Points, in no order, along strands that fork, close into loops and pass close to each other.
Two points are linked if the straight distance between their rows is under 37.1. Some points are linked to none.
j_644: [7, 5, 5, 2, -8, -10, -22, 19, -3, -8, 7, 7, -4, 17, 3, -13, 22, -24, 1, 6, 27, 5, 16]
j_844: [8, 11, 4, -2, 2, -10, 10, -10, -15, -16, 7, 4, -9, -9, -10, -9, -12, 11, -9, -1, -3, -7, -11]
j_237: [1, -2, -6, -7, 6, 17, -25, -12, -6, 0, 8, -13, 9, -3, -1, 7, -6, 0, 0, 10, -6, 4, -2]
j_38: [10, 3, -1, 4, -6, -3, -12, 2, -1, -13, 12, 21, -6, 5, 2, -13, 5, -8, -5, 0, 8, 13, 4]
j_839: [6, -1, -6, -13, 15, -5, -5, -6, 11, -6, 9, -6, -3, 5, 8, 4, 0, 7, -8, 26, 3, -3, -7]
j_96: [0, -4, -8, 2, -6, -12, -28, 11, -1, 1, -6, 6, 14, 13, -4, 3, 12, -9, 1, 6, 4, 7, 15]
j_960: [3, -7, 2, 17, -4, 4, 16, 14, -5, 8, 10, 15, -16, 7, 17, -7, 3, 20, -8, -3, 6, -2, 1]
j_743: [-2, -7, -3, 8, 4, -20, 5, 12, -1, 0, -2, 8, -9, 7, 6, -10, 5, 2, -7, -13, 5, 4, 12]
j_693: [0, -1, -4, 20, -4, 5, 18, 3, -6, -12, 1, 2, -20, 5, 3, -14, -9, 7, -15, -13, 1, -3, -4]
j_705: [-3, 11, 2, -10, 6, 2, 8, -12, 9, -16, -1, -14, 5, -6, -14, 4, -17, 1, -13, -13, 0, -4, -12]
j_417: [2, 0, 1, -8, -2, -1, 2, -3, -2, -5, 9, 15, 13, -9, -10, 5, -8, 6, 0, -7, -1, 2, -12]
j_16: [0, 0, 3, -16, -9, -6, -1, -13, 0, 3, 7, 8, 5, -16, 2, 12, -12, -12, 18, -11, -2, 15, -3]
j_483: [-3, -3, 21, 9, -14, -7, -10, 14, -20, 4, 10, 8, -8, -2, 8, -7, 0, -2, 8, -24, -6, 9, 4]
j_291: [3, -6, 8, 0, -6, 7, -4, 26, -19, 1, -12, -5, 3, -7, -9, 1, 1, -1, 11, -4, -2, -1, 6]
j_24: [5, -1, 8, -14, 9, 6, 2, 21, -14, 2, -12, -6, 4, -9, -21, 11, 3, 8, 17, -8, -8, 4, 0]
j_674: [2, -4, -2, 3, 3, -15, -21, 14, -16, 6, -9, 2, 8, -1, -4, 1, 10, 5, 0, 10, 1, -3, 20]
j_878: [-9, 4, 15, -10, 18, -13, 7, -7, 20, 9, -3, -12, 9, -13, -10, 6, -8, 1, -11, -5, -3, -18, -13]
j_354: [10, -2, 3, -12, -15, 6, -10, 15, 2, -19, 3, 8, 12, -11, 3, 3, -1, -10, 2, 6, 12, 2, 5]
j_660: [3, -6, -14, 13, 5, 18, 15, -12, -3, -2, -26, -10, -5, 7, -6, -4, 1, -7, 13, -10, -7, 7, 7]
j_323: [-7, 9, 7, 3, 5, 5, 17, 17, 8, 25, 5, -6, -4, -9, -13, -4, 2, 17, -8, 3, -7, -18, -18]
j_916: [5, -7, 7, 13, 0, 5, 3, 6, 4, -4, 18, 12, -4, 12, 20, 1, 15, 17, -8, 7, 2, -1, 5]
j_947: [4, -5, 0, -5, 10, 12, 7, -1, 7, 19, -18, -9, 9, -11, -16, 7, 6, -1, 5, 14, 0, -10, 7]
j_260: [2, -11, 6, 4, 8, -6, 4, 22, -4, 9, 1, 1, -4, -4, 9, 3, 10, 16, -1, 9, 3, -5, 5]
j_427: [-1, -10, 5, -2, 7, -4, -5, -8, -7, 16, -13, -15, -4, -17, 4, 5, 1, -1, 16, 4, -8, 7, 13]
j_168: [6, 0, 2, 13, -6, -8, -21, 27, -8, -9, 1, 4, 4, 14, 7, -3, 21, -17, 1, 3, 18, -10, 15]
j_733: [-8, -13, -10, -3, -16, -11, -8, 9, 14, 0, -15, -2, 5, 4, 8, -1, -1, -22, 6, 2, 3, 6, 13]
j_734: [-5, -3, 0, 9, 15, -5, 8, -3, 7, -5, -12, -18, -4, -2, -9, 0, -3, 5, -20, 12, 1, -21, -12]
j_533: [-5, -5, 9, 0, -17, -10, -17, -8, 4, 7, 11, 11, -4, 1, 16, -2, -3, -19, 12, -8, -2, 20, 3]
j_911: [1, -16, -5, 19, 15, 10, -6, -5, -16, 14, 1, 9, 1, 10, -7, 1, 15, 7, 2, 2, -11, 2, 2]
j_610: [-5, -2, -9, 5, -14, -7, -15, 4, 11, 7, -3, 14, 24, 7, 4, 7, 6, -4, -2, 1, 2, 7, 2]
j_264: [2, 1, 3, -2, 1, 19, -8, -8, -18, -7, -14, -13, 8, -11, -19, -2, -4, 1, 7, -2, -10, 3, 2]
j_858: [8, -8, -5, 2, 2, 11, -4, -9, 1, 4, 18, 18, -4, 2, 11, 12, 7, -4, 10, 2, -2, 14, -3]
j_271: [-6, 6, -2, -4, -20, -16, -21, 2, 21, -2, 7, -3, 7, 10, 27, 1, 4, -3, -2, 9, 2, 3, 11]
j_793: [2, -2, 0, 0, -3, -8, 17, 7, 14, 7, 3, 16, 5, -4, 6, 7, 2, 11, -7, 13, 8, -12, -7]
j_545: [6, 13, -17, -15, -13, 1, -4, -15, 14, -7, 14, 13, 7, 5, 8, 3, -15, -11, -3, 19, 11, 1, -8]
j_561: [-4, -3, 12, 10, -19, 10, 6, 19, -16, 5, 5, 6, -9, -3, 2, -7, 0, 3, 13, -18, -9, 6, -5]
j_888: [-7, -2, 14, -1, 13, -2, 11, 6, 3, -1, -3, -11, -1, -1, -14, 11, 0, 15, -7, -19, -5, -3, -17]
j_351: [-6, 5, 13, 3, -6, -10, -22, 4, 9, 9, 11, 0, -13, 26, 19, -8, 23, -7, 1, 1, 7, 12, 18]
j_652: [6, -3, 4, -5, -11, -2, 4, 12, 11, -18, 0, -7, 3, -13, 8, 3, -6, 0, -7, 8, 12, -4, 4]
j_512: [-8, 3, 8, 2, -19, -20, -8, 2, 18, -3, 0, -6, 11, -2, 22, 3, -1, 6, -14, 1, 4, -4, 7]
j_205: [4, -5, 3, -1, 8, 10, 18, -2, 11, 14, -5, -9, -8, -12, -9, 11, 0, -3, -2, 13, 6, -15, -2]
j_628: [5, 9, -6, 5, 2, 11, 22, 3, -2, -6, -24, -9, -9, 4, -5, -8, -3, 3, 9, -12, -3, -1, 2]
j_955: [3, -10, 17, -1, -12, -6, -2, 14, 4, -7, 6, -3, -3, -6, 23, 6, 1, -2, 5, -12, 7, 8, 0]
j_295: [-3, 12, -5, 10, 4, 12, 32, 14, -5, 13, -6, -11, -22, -1, -4, -14, 5, 16, 5, -1, -4, -5, -10]
j_819: [2, -10, -13, 21, -10, 16, 8, -4, 2, -4, -2, 11, -10, 7, 5, -14, 1, -20, 2, -9, 3, 8, 8]
j_509: [12, -11, -7, 0, -4, 17, 13, -3, -3, 0, 6, 17, -5, -7, -4, 10, -2, -10, 14, 3, 1, 8, 0]
j_161: [-2, -5, 16, 5, -4, -17, -13, 6, -3, 4, 10, 12, -8, 3, 5, -5, 6, -15, 9, -21, 1, 21, 8]
j_728: [-1, 3, -1, 2, 7, -16, 15, -6, 14, -13, -12, -20, -9, -6, -4, -8, -12, 4, -19, 2, 1, -11, -6]
j_70: [-3, -8, -3, 15, 11, -14, 19, 1, -2, -1, -1, -1, -18, 6, 3, -8, 1, 13, -9, -13, -5, -4, -2]
j_189: [5, 1, 3, -3, 10, 2, 8, 4, -29, 11, 3, 16, -15, -6, -4, -15, 2, 11, 14, -2, -3, 0, 11]
j_49: [1, 8, 5, 6, -25, 5, 6, 15, -10, -17, -5, -3, -7, -7, -1, -19, -14, 0, -6, -14, -1, -3, -2]
j_421: [-4, 23, 6, -2, 16, 8, 13, -8, -3, 2, -16, -6, 3, 4, -23, -6, 0, 11, 1, -8, -13, -17, -19]
j_403: [9, -5, -13, -1, 4, 19, -10, -15, -12, -6, -3, -10, -3, -6, -10, 0, -4, -9, 6, 9, -7, 8, 1]
j_792: [5, 3, -13, -6, -1, -20, 1, -12, 0, -4, 1, 9, -9, 1, 2, -16, -7, -8, 1, 7, 2, 8, 15]
j_374: [-9, 5, 11, -4, 2, -12, 1, 1, 10, 16, -14, -15, 11, -13, -12, 6, -5, 5, -7, -7, -6, -7, 2]
j_497: [6, -13, -5, -8, 16, -6, 7, 7, 7, 3, 3, 24, 7, 3, -6, 16, 10, 0, 9, 6, 6, 6, -4]
j_361: [1, 24, -4, -1, 4, 8, 26, 15, 0, 0, -14, -15, -11, 3, -13, -15, -2, 10, 6, -4, -5, -2, -7]
j_580: [-11, -4, 3, 4, -7, -17, 1, 1, 16, 6, -10, -14, 8, -2, 4, 3, -6, 3, -14, -8, -1, -4, -2]
j_912: [-6, -1, -3, 10, -6, 11, 27, 21, -8, 11, -1, 2, -23, -2, 7, -9, 2, 12, 2, -9, 2, -1, 0]
j_653: [7, 2, 4, 5, 1, -6, -19, 10, -28, -11, 0, 5, -13, 1, -2, -23, 4, -17, 1, -10, 10, 3, 21]
j_104: [6, -9, 8, 17, 4, 14, -17, 3, -26, 4, 8, 11, 0, 1, 1, -2, 14, 5, 4, 0, -5, 9, 9]
j_959: [6, -4, -10, 7, -7, -1, -13, 15, 3, -10, 1, 16, -4, 14, 2, -15, 11, -23, -4, 6, 16, 13, 11]
j_408: [1, 1, 11, -9, -5, -1, 24, 13, 14, 24, 3, 10, 0, -13, 0, 13, 1, 8, 1, 8, 4, -11, -9]
j_784: [7, -4, 9, 3, 4, 4, -11, 12, -34, 6, 7, 7, -8, -4, -1, -6, 5, 12, 7, 0, -7, 3, 13]
j_602: [-2, -12, -9, 21, -7, 7, -10, 6, -9, -4, -3, 7, -7, 11, 1, -20, 11, -23, -3, -4, 8, 6, 16]
j_478: [-6, 0, 10, -14, 25, -7, 1, -10, 21, 8, 10, -15, 2, -8, 1, 16, -6, -4, -7, 11, 3, -15, -12]
j_829: [0, 0, 1, 0, -23, 3, -16, 8, 14, -16, 7, -4, 10, 16, 20, -2, 12, -11, -6, 6, 6, -1, 7]
j_600: [-6, -1, 11, -2, -4, 7, 9, -4, -8, 28, -14, -12, -3, -17, 0, -1, 1, 5, 15, 2, -10, -4, 12]
j_511: [-6, 11, 4, -11, 0, 6, 12, -5, 4, 6, 6, 16, 19, -10, -17, 12, -11, 0, -2, -4, 6, -11, -19]
j_766: [5, 4, -1, 2, -5, -9, -8, -2, -8, -9, 10, 15, 6, 2, 3, -3, -2, 5, -6, -3, 0, 6, -4]
j_837: [-1, 13, 2, -4, -5, -14, 15, 10, -11, -5, 4, 10, -7, -6, -4, -11, -7, 18, -6, -4, 2, -7, -6]
j_682: [7, -1, -2, 1, 17, 3, 18, -7, -6, 4, -9, -1, -12, -5, -12, 2, 2, 4, 2, 16, -1, -12, -9]
j_729: [3, -1, 4, 8, 0, -3, -13, 5, -2, -11, 13, -3, -3, 10, 14, -4, 14, 13, -9, 12, -1, -4, 12]
j_972: [1, 12, -15, 1, 8, -13, 24, -14, -5, -6, -12, 13, -9, 4, -3, -16, -5, 0, 4, -1, 1, -11, 5]
j_341: [-4, -3, -14, 0, -4, -17, -4, -11, 9, -1, -8, -1, -5, 9, 1, -10, -6, -17, 6, -2, -2, 13, 12]
j_224: [-10, 7, -1, -12, -6, 11, -6, -2, 19, -11, 16, -7, 20, 9, 11, 10, 10, 15, -13, 16, 4, -7, -3]
j_617: [9, 1, -2, -1, 5, 2, -1, -17, -16, -14, 8, 9, -12, -3, -7, 1, -5, -12, 16, -15, -6, 19, 3]
j_634: [0, -17, -2, -6, -10, -2, 0, 16, 6, -12, -19, -8, 3, 1, 5, -2, 2, -30, 13, -8, 7, 8, 8]
j_247: [-3, 3, 1, 11, -9, -6, -12, -8, 12, 8, 14, 3, -18, 21, 24, -15, 10, -2, -10, 8, 5, 10, 10]
j_915: [-7, -9, -7, 4, 2, 5, 3, -4, 5, -2, -20, -16, 6, 3, -7, 3, 2, -5, 4, -8, -5, 5, 6]
j_774: [4, -5, -9, -2, 2, 13, 10, -10, 16, -1, -7, -18, -3, -12, -4, 9, -8, -13, -2, 10, 4, -1, 2]
j_768: [2, -1, -6, 11, -7, 2, -12, 7, -21, -13, -12, 4, -1, 10, -10, -17, 9, -22, 6, -11, 0, 1, 18]
j_431: [0, -1, -9, -9, -18, 12, -10, 1, 8, -10, -5, 6, 21, -13, -1, 0, -7, -9, 0, 8, 13, 3, 2]
j_384: [-4, -12, 5, 8, 14, 5, 16, -3, 7, 6, 2, -4, -2, 3, -3, 12, 3, 10, -9, -8, 0, -5, -20]
j_422: [4, -13, 7, -4, 6, -11, -13, 2, -5, -1, -2, -14, -8, -8, 8, 3, -2, -9, 11, -1, -4, 15, 12]
j_376: [-1, -11, -5, -5, 10, -26, 5, 4, 19, 1, 4, 5, -7, 7, 13, 6, 0, -2, 1, 3, 8, 8, -3]
j_539: [-11, -6, 12, 8, 1, -8, 0, 0, -2, -9, -5, -22, 3, -1, -4, 8, -8, 9, -7, -26, -11, 4, -11]
j_558: [12, 7, 4, 1, 4, -13, -13, 5, -16, -9, 10, 19, -15, -2, -1, -20, 7, -4, -4, -2, 11, 13, 19]
j_400: [-3, -6, 10, 4, 2, 16, -12, 6, -8, 11, 6, 2, 21, -3, 7, 13, 11, 17, -1, 10, -4, -7, 4]
j_994: [-6, -3, -3, 1, 9, 14, -15, -6, 7, -4, 21, 0, 11, 26, 10, 14, 7, 10, -6, -6, -2, 6, -13]
j_500: [5, 4, -8, -3, -3, -14, -10, -10, -4, -17, 5, -5, -13, -4, 5, -15, -11, -3, -9, 11, 2, 3, 9]
j_31: [9, -4, -6, -6, 8, 17, 6, 8, -5, 8, -8, 7, 12, -7, -21, 7, 4, 9, 4, 14, 4, -8, 1]
j_670: [-9, 6, 13, 4, -20, 14, 6, 4, -12, 15, -11, -13, -5, -15, -2, -9, -2, 0, 15, -9, -14, 1, 7]
j_336: [2, 11, 4, -7, -3, -11, 14, -6, -9, -6, -14, -10, -13, -14, 3, -17, -13, 2, 3, 0, -3, -3, 14]
j_521: [-3, 0, -25, -12, 7, 13, -5, -17, 12, 1, -1, -4, 8, 10, -12, 3, -7, -11, 1, 17, -1, 1, -7]
j_731: [-3, 12, -8, -2, -5, -7, 13, -9, 15, -16, -16, -12, 8, -5, -9, -7, -15, -2, -9, -7, -1, -3, -2]
j_272: [-7, -1, 10, 8, 9, 2, 10, 4, 5, 17, -13, -17, -2, -2, -9, -3, 1, 15, -17, 6, -5, -21, -10]
j_308: [-5, 3, 8, -6, 0, 6, -16, -20, -1, 0, 12, -15, 12, -13, -2, 7, -14, 2, -5, -1, -3, 1, -6]
j_943: [4, 8, -12, -4, -7, -3, -15, -11, -6, -28, -1, -12, 1, -4, -9, -11, -16, -4, -10, 3, -2, 5, 2]
j_585: [-2, -11, -6, 5, 10, 2, -14, 1, 14, -5, 8, 2, 1, 22, 3, 10, 7, -2, -5, -10, 0, 14, -12]
j_182: [3, 11, -4, 0, 8, 0, 6, -21, -9, -19, 1, -14, -3, -5, -14, -2, -16, 6, -10, -9, -5, -4, -13]
j_201: [3, 4, -10, 6, -13, 5, -2, -19, 15, 1, 19, 6, -11, 15, 23, -7, 4, 0, -8, 18, 3, 0, 2]
j_101: [-2, -19, 2, 4, -10, -5, 2, 16, -8, 1, -15, -4, -6, 0, 9, -8, 5, -28, 14, -17, 3, 2, 17]
j_914: [0, 10, -8, 9, -1, -2, 28, -20, 2, 0, -7, 16, -3, 5, -3, 6, -7, -5, 2, -15, -7, -1, -11]
j_212: [5, -9, -1, -14, 5, 3, -8, 6, 9, 8, 1, 9, 20, -6, 1, 21, 7, 3, 6, 11, 4, 8, 1]
j_591: [3, -12, 3, -3, 3, -9, 9, 22, 16, 6, -8, 0, 10, 1, 5, 9, 5, 11, -5, 8, 10, -9, 1]
j_416: [-1, 1, 0, -1, -1, 4, -4, -24, -11, 3, 10, 6, 1, -8, -3, 10, -9, -9, 17, -16, -12, 15, -6]
j_863: [-4, -3, -2, 7, -8, 17, -5, -5, -6, -5, -23, -26, 3, -6, -11, -9, -5, -7, 2, -1, -9, -4, 9]
j_958: [-6, 1, 8, 5, -13, 11, 5, 19, -19, 16, -4, -7, -7, -7, -4, -7, 1, 11, 9, -3, -10, 6, -1]
j_872: [-3, -4, 0, -10, 6, 10, -15, 5, 7, 6, 5, 4, 27, 9, 8, 18, 17, 10, 4, 11, 2, -2, 1]
j_285: [-12, 5, 1, 0, 6, 19, -5, -10, 13, -6, 25, -6, 21, 14, 11, 14, -1, 11, -11, 3, 3, -7, -13]
j_627: [3, 21, 0, -10, 1, -2, 8, 6, -16, 8, -15, -3, 3, -9, -21, -13, 0, 11, 2, 6, -9, -6, 3]
j_404: [-3, 3, -15, -17, -17, 5, -7, -11, 13, -1, 5, 7, 15, -7, 2, 4, -15, -17, 6, 7, 8, 8, 1]
j_695: [-3, 19, -1, -4, 1, 2, 27, -10, 4, -2, -6, 17, 5, 1, -16, 5, -8, 1, 0, -10, -2, -9, -18]
j_149: [-3, -8, 6, 4, 4, 1, -24, 6, -17, 10, -6, -7, 15, 0, -8, 10, 8, 10, -3, 3, -7, -1, 7]
j_677: [6, 5, -6, -22, -2, -2, 12, -17, -2, 3, 3, 12, 2, -12, -3, 18, -6, -19, 17, 9, 4, 8, 1]
j_590: [-14, -12, 9, 11, -8, -19, -3, 6, 6, -2, -5, -11, 4, 2, 9, 6, -4, -2, -5, -25, -6, 7, -2]
j_977: [0, 24, 3, -7, 16, 1, 6, -5, -4, 11, -24, -10, 5, -5, -26, -13, 0, 9, 5, 7, -14, -18, -3]
j_29: [-5, 4, -4, -4, -5, -5, -39, -2, 6, 2, 3, -7, -3, 32, 8, 3, 3, -6, -2, 0, -4, 7, 5]
j_787: [-4, 3, -3, -4, -8, -4, -26, -5, -1, -23, 5, -14, 7, 2, -1, -1, -14, -7, -10, -11, -5, 10, -4]
j_158: [0, 3, 8, 1, -6, 8, -7, 3, 0, -2, -4, -16, 8, -13, -5, -1, -6, 14, -16, 9, -1, -15, 1]
j_673: [-4, 3, -11, -11, 7, 11, 3, -10, 21, 8, -3, -8, 16, -5, -14, 11, -10, -14, -2, 4, 7, -7, -4]
j_996: [-3, -2, 5, 2, 20, -16, 3, -6, -13, 7, -6, 2, 1, -1, -9, 2, 5, 11, 4, -6, -11, -4, -7]
j_745: [3, -9, 8, 2, -3, -12, -10, 9, -3, -11, 3, -14, -13, -6, 21, -3, 0, -5, 0, -1, 2, 4, 14]
j_880: [3, 11, -13, -3, 16, -17, 15, -18, -2, 4, -21, 0, -3, 4, -3, -8, -1, -8, 16, 5, -4, -3, 9]
j_293: [-4, -7, -3, 24, -9, 7, 14, 1, -6, -1, -5, 7, -14, 8, 4, -13, 3, -5, 0, -19, -5, 6, 6]
j_612: [8, -10, 6, -4, -1, -14, -3, 13, 16, -14, 9, 5, -5, 6, 11, 4, 2, -5, 0, -11, 11, 14, -2]
j_552: [-7, 6, 9, 1, -5, 6, 22, 4, 0, 27, 5, 5, -4, -10, -6, 7, -1, 12, 5, -5, -4, -6, -17]
j_907: [-3, 2, -20, 0, 9, 9, -8, -25, -1, 3, 11, 1, -1, 10, -2, 6, -2, -5, -3, 22, -3, -5, -15]
j_155: [1, -2, -8, -11, 22, 0, 4, -5, 5, 1, 8, 18, 11, 2, -8, 17, 4, -3, 3, 17, 5, -8, -16]
j_44: [-2, 9, -7, -7, 4, -19, 27, 7, -3, 1, -7, 12, -9, -4, -3, -15, -4, 9, 0, 7, 6, -11, 1]
j_187: [-4, 11, 2, -2, 8, 6, 18, 7, -1, -3, -14, -9, 4, 3, -25, 2, -2, 14, -5, -18, -10, -5, -21]
j_316: [-7, 12, 1, -14, -13, 5, -6, -8, 20, -4, 19, 2, 19, 2, 23, 7, 0, 5, -4, 11, 6, -6, 2]
j_166: [2, 12, -4, -9, 0, -8, 6, 12, -21, -5, -15, -5, -9, -7, -8, -21, -7, 7, 6, -3, -3, -5, 13]
j_676: [-6, 3, -5, 1, -18, 9, -8, -9, 17, 10, 8, 12, 24, 6, 18, 10, 4, 4, -5, 7, 3, -1, -1]
j_507: [-1, 5, -6, -1, 20, 3, -13, -23, -11, -1, 19, 9, 5, 5, -3, 3, 3, 5, -2, 17, -3, -7, -17]
j_518: [13, -5, -10, -1, 11, 10, 8, 5, -12, -7, -6, 4, -4, -4, -15, -2, 2, 5, 1, 12, 4, -7, 2]
j_898: [2, 4, 6, 2, -1, 30, 1, -7, -9, 7, -2, -10, 3, -13, -17, 3, -4, 2, 0, 0, -7, -9, -4]
j_267: [12, 4, -7, -9, 2, 7, 22, -14, -4, 1, 0, 20, -2, -2, -5, 16, -4, -19, 18, -5, -2, 11, -2]
j_594: [0, -20, 0, 15, 21, 9, 6, -5, -5, 16, 2, 4, -1, 7, 2, 13, 11, 9, 2, 4, -7, -1, -14]
j_91: [-3, -3, 9, 7, -8, -13, -30, 4, 9, 1, 2, -12, -19, 28, 14, -6, 7, -13, -5, -4, 6, 14, 8]
j_826: [5, -7, 12, 4, 4, 2, 6, 6, -8, 20, 9, -3, -12, -11, 16, 2, 6, 18, 2, 14, 0, -10, 1]
j_649: [9, 5, -18, -9, -17, 9, -2, -10, 16, -7, 15, 16, -12, 10, 17, -2, -4, -8, -1, 17, 9, 3, 2]
j_197: [2, -5, 9, 9, -9, 8, -17, -14, 2, 10, 20, 10, -5, 2, 20, 2, 6, -3, 9, -6, -6, 15, 1]
j_646: [-8, 4, 3, 3, 22, -3, -4, -16, -9, 0, 7, 1, 11, -3, -11, 5, -2, 7, -4, 0, -9, -9, -19]
j_131: [-4, 5, 0, -13, -8, 0, -31, -5, 10, -11, 11, -14, 0, 17, 12, 4, -10, -3, -4, 0, -4, 8, -3]
j_148: [-2, 6, -9, -7, 13, -3, -8, -11, 12, -15, 19, 1, -3, 17, 7, -1, 3, 14, -13, 17, 2, -9, -16]
j_775: [-4, 3, -5, 10, -7, -2, 16, -10, -1, -1, -7, 11, 0, 3, -2, -5, -4, 1, 8, -22, -10, 7, -1]
j_874: [6, -2, 6, -18, 12, -7, -6, -2, 19, -1, 4, -16, -2, -10, 0, 11, -3, 2, -7, 10, 5, -2, -2]
j_633: [0, 1, 15, 3, -3, 11, 9, 0, -6, 21, 12, 2, -7, -13, 7, 8, -2, 21, -2, 6, -4, -11, -13]
j_302: [3, -10, 1, 10, 2, -19, -7, 24, -3, -5, -4, 3, -6, 11, 6, -1, 15, -8, -1, -6, 14, 1, 14]
j_52: [6, -6, 2, 3, -20, 0, 3, 14, 18, -20, 5, 5, 1, 4, 23, -1, 7, -4, -9, 10, 15, 0, 9]
j_468: [-7, 4, 9, 0, 3, 20, -3, -17, -5, 4, 6, -12, 10, -15, -12, 9, -15, 2, -3, -14, -6, -5, -10]
j_61: [0, -3, 5, -8, 17, -13, 7, 12, -9, 10, -14, -2, 2, -2, -14, 3, 3, 10, 11, -4, -5, 0, 5]
j_639: [-1, 10, -7, -14, 10, 2, 14, -12, 10, -6, 11, 18, 13, -5, -11, 14, -11, -11, -4, 7, 10, -8, -20]

How many points has the smallest loop of links through each point below? Write none if it is on no loop.
j_558 => 6
j_552 => 7
j_695 => 11
j_947 => 5
j_468 => 6
j_844 => none
j_693 => 10
j_212 => none
j_888 => none

A fork is a point with three links, a tip a point with one. Leave the first point through the second and follow the links. Name the first fork or tip that comes.
j_131; j_787 => j_101
j_341; j_792 => j_580
j_267; j_509 => j_958
j_734; j_728 => j_880
j_316; j_676 => j_511
j_291; j_24 => j_205
j_149; j_674 => j_585
j_960; j_912 => j_264
j_880; j_972 => j_552

A tip is a point with one link. Name the tips that can be reached along the links from each point below, in the order of the rows.
j_478 => j_189, j_336, j_101, j_148
j_308 => j_729
j_775 => j_585
j_521 => j_617, j_376
j_705 => j_880
